Points on a hilly landscape, in no order, each with its height.
A ball rolls from a point to the lowest of its 2 nearest points, and stops where none of them is lower. Distance is the straight distance between rows; heights are no part of it.
Dusa h=39.6: [  1   6   4  -7   9 -18  15  17  -6   9  14 -10  17 -10 -26 -16  18  -2
  14  -9  -2  -4   6   0  10 -24  -4 -22  12  -7   9  -4  -2  -3  -9   1
   2  -1  13  13  -1 -11]
bigav h=28.8: [-10   8   5   5  -4 -17   3   0   6  14   6   2   7  -7   3  -4   0  -7
  32   9  -2  20   3   7  11 -21  -4 -10   4  16  -2   7   6  22  -4   3
  -2  -7   1 -11  15 -15]
sisud h=44.0: [ -5   5  -8   3   6  -1   0  17  -3  10  21  -1   1   4   3  16  16 -22
   7   1 -15  -7   5  -7  -6 -11  17 -24   1  18   6   1  16  15   4  -3
  21   7  11  -6 -17  -9]
pema h=47.9: [ 15   0  13   7 -15 -10   0   7  18  26  18   0  -1  22 -28   3   1  -1
   0   1  -3  16   6  29 -23  16  17  10  -5   8 -14  11  17  -7   8 -12
 -10 -13  -9 -12  16   1]
Dip h=44.6: [  3  10  -3  11  -2   1  15   7  -2 -15 -13   2  -4 -23   7  -2   4  28
   8  25  21  13  -8  -3  31  -6   2  21  23 -26 -12 -18 -10  -1   1   6
  -7   0 -21   6  11   3]
nimu h=20.3: [ 17   7   7  -3 -19  14  -6  -4   2  -7   8  18 -15  -7  -5  10  -5 -12
  -4   1 -27  11 -13   8   2  -1   5  -6 -17  23  -2  14  13  16   6 -17
  -9  -9   0 -14   8 -27]
madup h=54.6: [ 28   1  13  -5 -16 -14   0   3   4  19   0 -10  24  17 -23  10  -2 -17
  -6  -8  -5 -26 -16 -10   3   7   8   9  11  -9  -3  13   1  -5  22 -15
  -6 -22 -10  -9  30  13]
Nere h=49.4: [ 13 -14   0 -22 -10  21 -11 -13   0 -17   0   2 -14  11   7 -12  14  -4
 -33 -16  -8 -11  -9   4 -15  12  -7  -2 -24  15   0  13  22  -4  -1 -12
  -8  -5  -1  -6  -5 -15]
Bikoz h=95.2: [ 19 -13 -14  18  20  27   8  -2  -1   8   7 -13   6  -4 -11   7   8   9
  -7 -15   4  10 -30   0  -4 -17   9 -19  -2 -29  -2 -16 -19  -4  -7 -17
 -20   8   3  10 -14 -14]
zuze h=31.9: [ 11   8   6  -5 -10 -12   1  14   3  10  23  -4   1   3 -11   2  -3 -11
   9  12 -18   7   6   4   2  -9  26  -4 -11  17  15   1  15   4   9  -8
 -17  -7   2  -2   5 -15]
tam h=39.7: [ -4 -16  -5   3 -14 -18 -14  -9   6  -9 -11  -3  15   0 -21  11  14  16
 -20  -7   1 -12  11  15 -13   8  -7  -6  28  -2  -8   0  -1 -19   4   5
   2  -6   3  -6  20  10]
sabif h=22.1: [ -2  -6 -11 -17   0  16   2  11 -14  -3 -11  10  -9 -22   6  -5 -15   6
  -1  -4 -19  -2   8  -3   1  20 -20  -6   7  37 -10  14   0   9   5  -4
 -10  10  15   8 -21 -15]
mepum h=45.9: [ -3  -4  -3   6   6 -12  -1   0   0   0   3 -13  20   7   4  19  -6  -3
  -3  16  27 -19   4 -10  -3   8   7  17  25 -17  -6  -8  -8  -8   1  13
   6   2  -7   0 -17  26]
Bebud h=65.7: [ -7  27  18 -28   6 -21 -10   1 -17   8   9  12 -19   8 -12 -22  17 -19
 -23  -9   2  -2  12  -4   9 -13  19   1  -3 -18   5 -10   2 -10  -2   9
  24   6  12   2  -4   6]
lata h=47.7: [ 21  10  12  -2 -21  -4  -2  -2   1  10  -6  -1  10  10  -5   3  -2  -3
 -14  -3   8 -11 -22 -16   6   2  29  21  16  -9 -21  15 -13   3  14  -9
 -15 -12  -8 -16  18   4]
led h=73.2: [ 11 -11   2 -10 -11  -7 -15 -22   2   4  -3  -2  -7  28  13 -11   5 -21
 -27 -17   3 -17 -20 -18  -7  -7  22   6 -12  -7  -5   8  -5  -7  -6  -2
  11 -18  -8 -18   5   9]
tum h=41.8: [  9   1  13  -2   4   7  -8 -14   4 -24 -22  12   0  14  11  -6   5   1
  -2  -1   4 -17  -9 -21  15  -5   3  12  -9 -19  17  -7  -7  -8   1   9
  -5  -1 -12   4  12   4]
lusek h=77.3: [-30   8  -5  -9   2  -2  13   2  -4  -8 -13   1 -18  -7  31  -1  -9  19
   6   8  -4   0   2  -6 -10  -1 -15 -10  -7  13  -1   7   3  21  -8 -15
  21  18  -2 -19 -16  10]
Tep h=49.6: [ -4  12  -4  17  10 -15  13   8  -8 -11 -20   7   7 -14 -12   7  10  23
   8  10  -7  18  11   9  12  -3 -18  -7  18 -21  -3 -17 -11   0  -7   2
   9   9  -2   6  10   3]
pulob h=55.9: [  0  -4  -6  -2  -1 -10  -1  10  -6   3  20   0  -7   5  17  -6  12 -17
 -10  -2  17 -16  -4  -6  10   6  16  12  -3  12  -4  -6  13  17  -3   6
  13   1  -2 -13   8  -7]
vetu h=25.2: [ 12   9  -3  -1 -12   4  -5   4 -14   3  12   8 -10  16  -9  12  15 -23
 -33 -13 -13 -20  15 -26 -23  12  20   2  -4   1  13 -19   9 -20  -9  -6
  16  -6  16   7   1   0]
Mekig h=24.4: [-13   1  -3 -11   9  -5   9   0  -9  -4 -20   3   5  -3  -7  -2 -15  17
  -9   1 -14   1  15  -1 -12   8  -9 -10  -3  12  10  -2   2 -16  -5   1
  -6  10  16  19 -12  13]
gaf h=21.6: [  5   7   2  -8   7  -2   0   6  -9  -6   8  -3  18   5  -3   3   0 -13
   5  -1   8 -29   0 -19  24  -8   7   5  -3  -5  21  -6   9   5   1   6
   0  -2  10  14  -8   7]
Gaz h=58.5: [-13  12  -4 -18   2  -8 -17   2 -21  -2   1  16 -13   1  22  -6  -4 -10
  -5  10  21 -22   9 -31  14  -2  15  25   7  -7  -2 -13 -16  14   6   0
   9   5   7   1 -25  10]
git h=28.1: [  1   5  10  -7  -6   0   3   3  14  13  16   4 -14  21   7  11  -7 -46
   3  -2  -3 -25   6 -11 -11  20  15  26  -7  22   6  20   2  -1  -3   6
  23  -6 -10   7   3  14]
Rumet h=66.1: [  9  -6  10   2  -4   1  -9   1   7   1  -3   3  13  10  -1  -5  -2 -12
  10 -13   2 -17   3   0   3   3   0   5   8   9   6  15   1   4   6  12
 -15 -11   0   4  19 -15]
safo h=54.2: [ -1   8  -2  -7  10  -5  -4   5 -14  13  -5   0 -18  -1  19 -13  -3   3
  -3   8  28  -6  -3 -19  16   5  16  28  12 -28 -19 -13 -16   2  -5  11
   6   2  -8  -2  -7  10]
tisu h=66.4: [-17  -8 -13  28   4 -12   5  -4  15  14  -3 -11  21  11   3  19 -15   5
  -1  19   2  23  12  12 -37   2   3  -7  -9   2   0  -4   1  -8   5   3
  -3  10  -8  -4 -24  23]
badul h=30.5: [ 16   7   8  17  20   0  13   1  -2  22   5 -14   4   1 -13   0   7   5
  29  -9  -3  21 -10   5  26 -10  -2 -14   6 -35  -6   4  -4  -6  -9   6
   0 -13 -14  18  14   1]
Maza h=12.6: [-17   1  -5  -6  16  -8   7  15  -9  -6  -4  -3  17 -14   7   1  -7  -1
  14   5  -4 -22   5 -15  17  -6 -14  -7   3  14  23  -5   4  12  -1   2
   2  12   7  11 -13   2]
mezub h=44.7: [-12  -3   7 -19   0   2   7   5   5 -15  10  -1 -14  -5  -2   3   5   6
 -11   1   0 -14  22  14 -16  12  -6  -4  -4  32  16   3  40  -4   0  -3
  10  12   6   8   6   8]
Ped h=34.7: [-13  -6   5   0  -4 -18  -8   0  -7  -5  -6   2  11  -1  -8  10 -10   4
 -27  17  10  -6  28  -8 -17  13  22  28  23  -4   5 -29  -5 -26  -3   9
  -5   9   7  13  -8  25]
Biz h=17.5: [ 10  19  -3  11  -2  14  -4   4 -12  -4   4  18 -20  18   1  14   7 -22
 -14  -3 -18  -8  -1 -18  -3  13  22   7 -10  -6   9 -15  -3  -4  -2   4
  18  -2   8   4  -5  -3]
samup h=40.0: [ -7   3   2   2   2 -25  12   5  -4   3   9   0   7  -1 -17  19 -17  -4
  -8  22  18  -7  20 -11  -3  17  15  31  24 -13  -8  -7   3 -14  -3   7
   3   9  -1  12 -19  34]
sed h=90.5: [ 17  -4   9  18  11  16  -4  -8   6  10  -5 -11  18 -17 -15   9  -2  12
  19 -10  -5  22 -11  16   3  -5 -20 -12  16 -22 -10   9 -18  -6   9  -4
 -27  -5   0  14   8 -13]
Bubi h=93.0: [ 19  -3   3  19  11  15   2   0   8  18   3 -13  14   9 -14   3   1   5
   4 -14   0  14 -13   7  -9  -7  12 -14  -7 -18   1   0  -6 -15   5  -3
 -24  -3  -3  12  -2 -10]
bored h=51.2: [  0   9  10   3   5  28   2 -16   1 -15   2  11 -27  16  10  15   5  -8
   2  -7 -11  -7 -12  20   3  19 -20 -14 -31   3   6  14  20  14  -2   0
  26   2  -2 -11  -1 -13]
dat h=17.1: [  4  17  12  -7  -1  -1  -6   2  -5  15  17  14 -18  12  10  -9  -2 -42
   9  -4  -1  -9  16 -21  10   5  18  21 -13  11  14  11   4  -3   1  19
  13 -12   2  12   3   0]
rekem h=45.1: [ 12   7   8 -13 -12  12   9 -12  11  -9   6   8 -27  18  -2  10   1  -9
 -14  -1 -18 -16 -10  13   0  15  -4 -14 -33  13   5  27  26  -2   3 -14
  21  -6  -7 -11   8   4]
Zegod h=43.9: [  7 -12   2  -8  -3   2 -15 -15   7  -4 -16  -4  11  -4 -13   3   3  18
 -12  -7  -7  -6  -3  13 -11   8  -6 -10  12   0 -14  16  -9 -11   9   4
 -14  -2   6   0  -7   2]
ruv h=36.8: [  2   5  -6   4  -4  21  -5   3   0   6   8   8 -10   7   6  17  -1 -21
  12   0 -38  -2  -3 -11  -8  -5  12 -23 -10  30  12  12  -1   8   7  -3
   9   3  10   1 -16 -13]
mekin h=49.5: [  2  18  -8  18   4 -13  18  20 -10 -11  -3  -4  11 -23 -20   3  12  25
   2  17   7  17  12   0  27  -9  -2   7  25 -29  -1 -31 -16  -9   6   5
  -4   3  -5  21   8   9]
fikul h=54.1: [  5   7  25 -12 -16  -6   9  -1  33  26   4   2  -9  12 -19  -7 -12   7
   6  -1   5  12   0  18 -18  12   8  21  -2  10 -27  34   9  -5   1  -8
  -7  -5 -14 -10   9  11]
lod h=19.8: [-21   2 -16 -13  11  -8  17  11 -22 -14 -20   0  25 -15   0  -2 -21  15
  11  -6 -21   0   9 -10  10   1 -15 -24   3  15  18  -4  -3  -1  -9  -8
  -5  14  11  19  -6  19]
Fuba h=60.1: [  9   4   5 -11   0  -6  -3   9 -17  -5  21   2 -11   1   5 -25  12 -13
 -15  -4  19  -5  -4   5  22 -10  21  14 -13  -6  11 -17  20   2  -2   2
  -9  -7   3   6  16 -12]
Ded h=5.7: [ 12  18  10  -2   2   0   6  11  -8  14  13  15 -28   7   2   0  -2 -21
   9  -1 -18   2   4  -7  10   6  23   1 -15  -5  -3   0   5  -1   0  13
  11  -3   2   5  -3 -10]
vug h=29.3: [-16  -6   0   6 -14   5 -11 -20  17  -2  -4 -19  14 -28  -2 -18   8  19
  12   5  25  29  14  30   6  -9 -39   3   1   5 -15   4   0  -8   5  12
 -11  -9 -11 -11  21  -1]
musor h=71.4: [-14  -9  -4  -3   9   1   1  15 -11  -6  -8   0 -18  -8  33 -22  -7  23
  15  14  19 -13  -2 -15  16  -1  -7  20  -7  -2   4 -11  -5  14 -12  -2
   1   3 -16  -8  -6  -4]
Guze h=31.1: [ -8  18   2  -5  -5  -6  10   8   1  -3  -1   9  -8 -13 -12  30 -23   5
   8  26 -21 -10   7   7  -4  15  11  -4  -1  33   7  11  14   0  12   0
  10   5  10  -4   9  13]
suk h=60.9: [ 27  -4  10   3  -4   3  -2   4   9  10  11  -9  28  17 -26  10   0 -12
   6 -14  -8 -23 -13  -9   7  -8   3 -11   3   5  14  17  10  -2   8 -11
 -19 -20  -2   3  18  -6]
mot h=29.1: [ 10 -15  -7  15  -2  14   6   3   7  -8  21 -19   3 -32 -25 -17   9  13
   1  -7  22  40  10  28  -5 -22 -38  -2   4 -12   2  -6   0 -19  12   1
 -28  -7   3  22   9  -9]
Beteb h=37.4: [ 10  10  18   6  12   3  -5  -6  -9   6 -19  16 -14  18   7 -19   4  -8
  10  -7  -4  10   0 -19   4  -6   5  11  -9 -26   6   1  -7 -14  -2  19
   0  -2  -3  11  10  -2]
levut h=37.0: [-13  -2  -6 -14  10 -20  12  17  -7  11  14 -16  13  -9 -15 -33  21  -2
   6 -18 -16  28  16  11 -12 -25 -22 -29   5   6   3   5   0  -1 -13  -6
  -2   6   6   9  -2 -13]
Vofus h=82.9: [ -3   7 -11   9  14   7   7   1 -16 -13 -29   4  16 -14   4  -3 -16  24
  27  -7  -6  26   0  -9  22   9 -19  -8  19 -18   1  -1 -20  -1  -5 -10
 -16   0 -20  12  17  10]
zab h=38.1: [ 11   2   4  -1 -18  11   3  -4   7   5   1   7 -15  30   2   7  -1 -23
 -19 -12 -15 -19 -11  -3 -13  24   2  17 -17  12   8  19   9  -2   0  -2
   5 -11  -7  -5   8   7]
Bubo h=63.3: [-15   1   4   7  -2 -16   8  -8  10  19 -14   1   4  15   4   7 -23   5
  10   7   3  18  11   2 -25  10   2   5   1  -1 -14  12  -5 -11  -2   6
   2   1  -6  -6 -11  19]
relof h=70.2: [  3 -12  -6  13  11  10  -3  -2   6  17  -8   0   6   8  11   2  -4  -7
  16 -15   2  -4   4   0 -11  12 -13   1   8   5 -17  19  -8   4   1  13
  -4  -6   1   1  -7 -12]
lesin h=49.3: [  4  -1  -4  13   5  -1   4  14  -2   5  -7 -11 -14  -5   9 -11   8  19
   2   8  23  12  -4   5  11   3  10  20  20 -30 -19 -10  -7 -14  -3  10
  -8  -5 -15   6   2   3]
Surab h=35.0: [  1 -18  -3   7 -12 -11 -19 -12   3   1 -10   0  19  13  -8   7   2   1
 -34 -11  -4  -4  14  -5 -32   9  15   7  17   0   2  -9  -7 -26   8   0
 -15 -11   5  -5  17  10]
Fovip h=93.1: [ 17 -17 -32  21  16  20  15  13   1   2  20 -21  20  -4 -10  12   0  12
   0  -1  17 -11 -24   2  -5 -12   2 -17  -4 -12  -5 -15  -6   7  -1 -16
 -18  12   6   6 -20  -2]
puli h=40.9: [-11   1  12 -11  -4 -20  -2  -3   3 -10  12  -3 -12   7   9  10   3 -16
  -7  15   4  -7  20   0 -20  -5  14  -1  -7  23  28   2  34  -5   4   3
  17   5   2  -1   8  21]
poz h=33.3: [-13  -2  -1  -2   2 -16   0  -3 -13   2  -6 -15  13  -9   2 -32  16  10
   2 -19 -13  47  11  12 -14 -21 -26 -27   7  -9  -7   5 -15  -2 -10 -14
  -3  -1  -3   1  -1  -5]
Bis h=43.3: [ 19   1   3  -4  -5  30  -8   0   5  -5  20   0   8 -13 -24   9 -14 -11
  17  -5 -12  -2  -9  20   3  13 -31   1 -15  25   5  15  19  15  13 -10
 -20  -7   8   1  -1 -31]
Nabu h=90.8: [  1  -7 -19  10  11  17  12   9   3   3  11 -14  12   9  -3  13   2  -1
  -7  -4   5 -26 -12  -6 -12   4   5 -14 -10   3   8  -8   5   1  -7  -4
   0   9  11   9 -21  -2]
lal h=28.5: [ -5   5  -3   2   7   8  13  -5  -1  -1 -19  -3  21 -12 -32   8 -13  34
  -4   6  -8  -5   3   9  -8  12  -6 -20  -1  -5  13  -3  -2 -28  -4   1
 -18   6  14  28  -2  15]
fula h=29.2: [ 11  -6  -5  -6 -24  18 -11   0  -3  -5  -2  23 -11  -3   9   2   1 -16
  -6  -8 -32  -8  -6 -16  -1   7   9  -9  -2  30  -8  16 -12  16   3  -5
  -7  -6   9  -2  -3 -26]
nup h=86.5: [ -9 -15 -10 -17  11   2  -3  -7   4   1  12 -13 -13  19  16   1  -3 -30
 -11  -4   4 -30 -12 -15 -11  11   5   3 -10  14  -4   7  -1   0 -13   9
  34   5   0  -4 -28  16]
gavil h=23.3: [ 10 -16  -9  16  13   8   7   2   2   1  15 -14  -6 -15   1 -17  14   9
   1  -8  17  42  -9  28  -3 -20 -24  -3   1 -23 -12  -2  -7  -9   4   1
 -17  -3  -8   7   1 -10]
Vul h=27.7: [ 10  -9  -7  -9  -5  23   1   4  -5  -2 -14  10  -9 -10  10 -15 -16  15
   2  -2  -3   3  -4   4  -2  24 -11  15  -2  13 -23  19 -13   9   9 -10
 -21   7  -2  -3 -20 -14]
sogur h=76.6: [ -2  -7  -1  -2  -3  -5 -24 -19  -6   2  -3   0   0  16  18 -13  11 -16
 -15  -7   8  -1 -18 -16  13 -21  26  -2 -10 -17   5 -16 -14  13  -5   2
  22  -5   0 -29   6  -3]
kuzo h=46.9: [ 10 -16  -5 -22 -12  -1  -4 -10  -2 -24  -9   1  -2  -1   3 -10  11  21
 -34  -7   3  -8  -8   8 -12   2   4  -5   4   9 -11   8   8  -6  -1  -7
 -15   0   3  -2  -3  -3]
zaz h=50.4: [-12   6 -10   4  13 -12  -7  15 -10  14  23  -3  -5   4   9   8  19 -33
 -11  -7   5  -8   2  -7   3  -2  18  -3  -3   4  -3 -12   0  22   2   7
  33  14  10 -15 -12  -5]
bok h=68.1: [-15  -9   4  -2  -8  14  -3  -3   6 -15  -3  15 -18 -16  29 -14  -6  26
  13  13  16  -9  -7 -11  10  -9  -6  15  -7  13   8 -11   5  29 -11  -5
 -14  -3 -12 -23   9 -19]
Feva h=41.7: [  5  -6  -4   1  -8 -18   6  12   5   7  25   0 -16   9 -16  -2  16  -1
 -13  -2   2   9  18  18 -23  10  18   2   1   8 -12  -3  24  -8  -3  -7
   6  -4   5  -4   8 -11]
vam h=68.0: [ -1  17  13 -34  -7 -19  -7  -6  -5  -7   8  12 -27  11  -4   2   9 -21
 -27   0  -7 -19  12 -12  -7  -6  22   2  -6  -2   5  -4  -4  -9  -3   1
  40   9  12   2  -5  13]
kos h=36.5: [-12   5   8   0  -5 -28   5  10   3   1  14  -3  -9  12   2   5  13  -6
 -13   8   9   8  20   4 -18  -5  18   6  -4   4   5  -8  15  -7  -7   6
  20   6   3  -6   0  15]
boral h=36.9: [-10   1  -3  -6 -13  -1  -2   0   6  13   0   3   3   4  21  -7  -8  -4
  21   4  -7  11  -5  -6  -7 -16  13  -4  -9  24  -7  12   9  25   0  -1
  -9  -2   1 -15  -2 -13]
dedi h=63.1: [  6  19  13 -16   0 -10  -6  10 -22   3  27  14  -9  -3 -21 -16  23 -14
 -19 -10   6 -12  11  -5  17 -12  23  -5  -9 -13  16 -17   8   1   0  -2
   5   0  16   5   7 -11]
kofa h=51.5: [ -3 -16 -20  16   8  -3  -6  -3   8  -2  -2 -18  30   0   5  16   1   7
   5   7  21 -17 -10   1  -1  -8   0   1  14 -13   6 -14  -9  -2   5   2
  -9   2  -7   4  -4  19]
nupo h=80.5: [ -2  -7  -5  -7  14  -3  -7  -2  -9  21   2  -7 -11   2  16 -18   1  -7
 -15 -11   5   5 -25  -5  17  -7  18 -12  -8 -17  -8 -19 -20  17  -9   1
  25  14   0 -18 -14  -1]
ziz h=60.8: [ -2 -14  -8  12   4 -10  -2   1  -1 -23  -5   4  15  -9   7   2  15   7
  -4   2   8  -4  -5   0  16 -22  -9  -6   8  -1   7 -18 -12  20  -4  -4
   2  14   4  -9   2 -17]
bano h=79.7: [-32  -2   0 -20  -1 -15   7 -14   4 -13  -8  -9 -11   4  31   6 -14   4
   2  15   4 -17  -3 -16 -15 -14   0 -11 -12   8  15   3   1   2 -10  -2
  31  15  -4 -10 -23  29]
duv h=52.7: [  0 -17  -5  -4  12  26  -9 -11   6  -4   5  -7 -13  15  18 -17   8  -7
  -9 -11   4  -2 -13   6 -10   4  -8 -13 -31   4   8   3   9   2  -1  -4
  -6   1  -2  -3 -17 -10]
dafo h=87.7: [ 16  -2   3  19   3  12  -9  -7  13   8  -7  -7  -1 -12   5  16   6  11
   8  -8   1  25 -18   6  13  -2   0  -3  21 -38 -26  -4 -28 -11   9  -2
 -25  -2 -19   7  10  -5]
nudo h=39.3: [  1   2  -2  19  -1   3  -1   5   7   5  21   0  13   0 -11  10  -8 -17
  15   9 -18  18   9   5  -8 -23   5 -14 -18  23  34 -14  20   5  10  -5
 -25  -4  10   5  15 -20]
basa h=80.1: [-20 -10  -9  17   7   6   0 -13   1  -6 -23 -10  19 -13  14  -7  -6  21
  31  -7   5  18  -2   5  23  -8 -43 -11  12 -13  -8   5 -13  10 -10 -11
  -7  -2 -15  -4   7   3]
rik h=44.5: [  8  13  -6  26   1  -2  18   9   0 -13  -8  17   7 -10 -19  28 -10  31
   6  23 -12  12   1  10  10  16   2  -3  10 -18  -7 -14  -6   0   5   4
   0   9  -1   7  -2   2]
maru h=25.3: [  6  13  19 -22   8 -10  -5 -11   1  10   6  12 -14  21  -4 -15  -7 -35
   8 -10   1 -20  10 -21   2   0   9  14  -9 -14   7   9  -9 -20  -6  16
  25 -13   4  21   5  14]
Gepog h=64.3: [ -8 -15  -5   3  -6   8  -7 -11   7 -32 -10  11  -5 -10  23   5   9  21
  -2   7   4  -3 -12   2   8 -11 -10  -6  -7   8   3 -11  -4  27 -10 -16
  -2   9  -1 -24  -1 -17]
sule h=59.5: [ -9  14  19   5 -11  -5  12   1  21  21 -22   6  10   7 -11   5 -32  13
  12   6   5   7  -1  17  -9  17  -5  15   2   4 -18  26  -8  -6   3   2
  -5   2 -10  -2   5  23]
goso h=33.5: [ 25   0  -4  -6   3  17   3  10  -7  -6 -19  19 -15  -3  -3  -3  -6  11
  -6  -5 -15  -9 -14 -10   0  24   8  12  16  -3 -23   9 -17  -1   3   2
 -11   1   1   6  -7 -16]
Duz h=24.3: [  2 -12   0   2 -12   6  -6 -11   7 -18   8 -20   9 -29 -16 -21  12  16
  -2   1  22  24  22  46   1   0 -40  13  -5   1  -5  -5  17 -17  12   8
 -17  -7  -1   3  15  -3]
fes h=34.0: [-22  10   2  13 -24   3  -1 -17  19 -24 -21   0   1 -27   2 -13   8  28
  -1   9  21  23  11  24  14  -8 -27   2  11  -6  -8  -6   1  -8   0  11
   0 -12  -9 -12  22   1]
Gilup h=77.1: [-20 -14 -24  18   9   2  -7 -14  12   0 -17 -19  31 -18   1   5  -1  22
  22   3  17   9   7  20   5   6 -45 -11  15  -6 -11   4 -11   1   6   5
   1   4  -9 -10  -1  13]
faral h=30.6: [ -2  -7   1  -1 -11 -17 -16   2  -7  -5  -1   6   1  11  -5   8   4 -13
 -36  -3  -6  -8  23 -18 -29  11  24  17  16   6   5 -15   0 -19  -2   5
   3   2  10   7  -3  10]
sizov h=83.9: [-13 -13  -9  -7   7  -3  -5  -7   4  10   1  -6 -11  15  25  -5  -3  -1
 -10   5  10 -12 -25  -7  -6  -1  12  -9 -11  -3 -12   1  -6  13 -13   6
  35  11  -2 -26 -24   9]
tal h=40.1: [ 14  15  11   4 -12   7   0  11   3   4 -16  20  -2   8   1   7 -10   1
  -7   1  -3  -7  -6 -12  -4  23  24  32  11  -1 -17  10 -26   6   9   7
  -8  -2  -2  -4   3   0]
Didi h=56.6: [  3 -26 -14   8   2   7  -9  -5  10 -25  -7  -9  25  -7   9   3   9  13
  -2   4  18 -22 -13  -6  21 -19  -6   1   9  -7  19 -18 -11   9   5  -9
 -21   2  -6   0  13   1]
tobu h=36.7: [  8   4  13  -7 -14  10  -5  -8   7 -10   6   2  -3 -15 -17   2  -2   3
  12   4  -6  12   9  31   0  16 -28   4 -14  16  -6  11  22  10   7   1
  -5  -2   5  -8  12 -18]
Kozif h=32.1: [ 13   5   4  11  20  -1  10   5  -7   7   6  -9  19  -5  -9  -1   5  -3
  22  -6  11  -3  -6  -9  27 -19  -4  -6  10 -21  14  -7  -1   6  -8   2
  -4  -4   2  17   6  -7]
sem h=74.3: [-22  11  -6  -5   8  -2  10  11 -18  -2  -4   4 -27  -6  35  -3  -8  14
  11  15  12  -7  -6 -20  15   1   4   9 -12  -5   4 -14  -3  22 -13  -6
  27  13  -8 -19  -8  12]
mitod h=88.5: [ -9  -9 -17  -4  11  21   3  10  -2  12  20 -11  -9  10   5   4   9 -28
 -12 -10   3 -26  -6 -24 -16   8   7  -5  -8  14  13 -11  12   2 -16   4
  27  12   7  11 -33   7]
Kamuf h=50.7: [ -1  -4   2   9  10   9   7  -5   2   2   7   1  -8   4   9  -7  -1  -6
  11   1  -9  25 -11  12   2 -17  -4 -21 -30   2  16  -2  14  10  -4  -7
  -7   5   0  -1 -14 -18]
tun h=74.0: [-13 -15  -9  18  11   5 -13  -8  11  15 -15 -11  28  -3   0  12  -9   1
  23  -6   7  -6   7  12  -5  18 -33  -2  19   2 -11  10 -11   1   9  17
  -5  -3   0  -3   6   7]
tulo h=32.0: [ 10   8  21  -7   7 -11 -10  -2  -6  19  -4  -1  -8  18  -4 -14  -3 -13
  14 -16  -2  -1  16 -20  -7   1  11  13  15 -22  -2   4 -14 -29  -3  13
   9 -11   7  19   6   8]
ziba h=23.5: [-11  11  -2 -12 -12  17  -5  -5   5 -10  -7  11  -1 -10  -8  29 -22  -3
  -4  19 -29 -19  -3  -1  -3   8  -1 -17 -14  48  22  13   9   1  19  -7
   2   7  11   5   1  13]
tovov h=15.1: [  6   9  14  18   9 -11  10   4   2  17   4   5   2   3  -8  -4   0 -10
  42   1   1  27   0   9  27 -15  -9  -1   5 -18  -6  10   1  14 -11   9
   8 -14  -9  -5  20 -13]
Gos h=81.3: [-24 -19  -6 -29   2 -24  -1  -7   5 -13  -8 -11  11   7  16   1  -6   2
 -20  12   8 -18  -3 -17 -21  -7   4  -7   5   8   4  -4  -4  -2  -7   0
  16  18   5  -5 -32  27]
vuni h=15.9: [-10  -9  -3 -18  -8  25 -18 -15  -5 -15 -12   8   4 -18  -4   9  -9  -1
  -5  -2 -26 -14   4   5  -4  17 -20 -12 -14  48   8  15   0   9  14  -3
  -7   4  19  -2  -9  -8]
dufav h=38.3: [  2  13  -1  15   1   6  15  11   3  -4  -6  12   3  -9 -22  29 -21  21
   8  25 -13  -2   0  17   1  26  -4   0  -3  15   3  -7  10   3  10   1
  -7   6   4   4   4   3]
Balo h=70.6: [  0   2   6 -30 -18 -20 -10 -16  -1  -8   1   5  -8  13  13  -2  -2 -19
 -27  -2   9 -24  -5 -26 -10  -9  20  17  -1  -1 -14   5  -9   0  -7  -1
  23  -2   8  -9  -8  16]
fuf h=45.6: [ -1   2  -6  18  13  -2  12   8   2  14  17 -12   1   7   1  -8 -13  -3
  24  15  -5  30  -4  13  -2 -25   2  -4 -25   6  19  -8  11   6   1  -3
 -31   0   0  10  -6 -12]
kavo h=85.1: [ -2  -3 -12  17   8   7  -9  -3  -6  -1 -28  -4   0  -8  16  -3   2  24
  13 -10  -9  37  -7  -4  10  -5 -13  -1  28 -35 -19 -11 -32 -12  -1  -6
 -14   0 -17   5   7   1]
teduf h=39.4: [-10   8  -1   1 -14   7   7  -5  12 -14 -22   1  -1 -27   3  -5   1  34
   4   8  14  20  -3   3  20  -3  -7   3  32 -19 -26  -4 -14  -2   0   9
  -6 -11 -12  -6  18   0]
nevi h=30.0: [ 21   6  17  -8 -21   6  -5   0  -1 -12  16  16 -21  -2 -15  -2   2 -10
  -1  -5 -10   4  -1  25   2  11 -19   8 -14  10  -2  14  30   8   8 -13
  -9 -18  -1 -13  29 -31]
buvek h=29.4: [ -3  -3   3   3   9  -1  11   3 -15  -9  -5   0  -6 -19   0 -20  16  14
  -1  -6  -5  42   0  26   0 -16 -32 -10  -2 -15  -9   0  -5   2  -9 -11
   0   2   0   0  -7 -20]

Where does a ball stop that starts at each point below?
sed | vuni
Gaz | Duz
Rumet | vuni
bano | faral
Fovip | nimu
Balo | nimu

Call two points neighbours if one is among the 2 nearest of the other. Go from one point of each pair to the other, from neighbour to neighbour, staying as low as possible. Name the highest point that can't be avoided.
tovov, Maza | Kozif
tovov, gavil | Dusa
gavil, Duz | mot
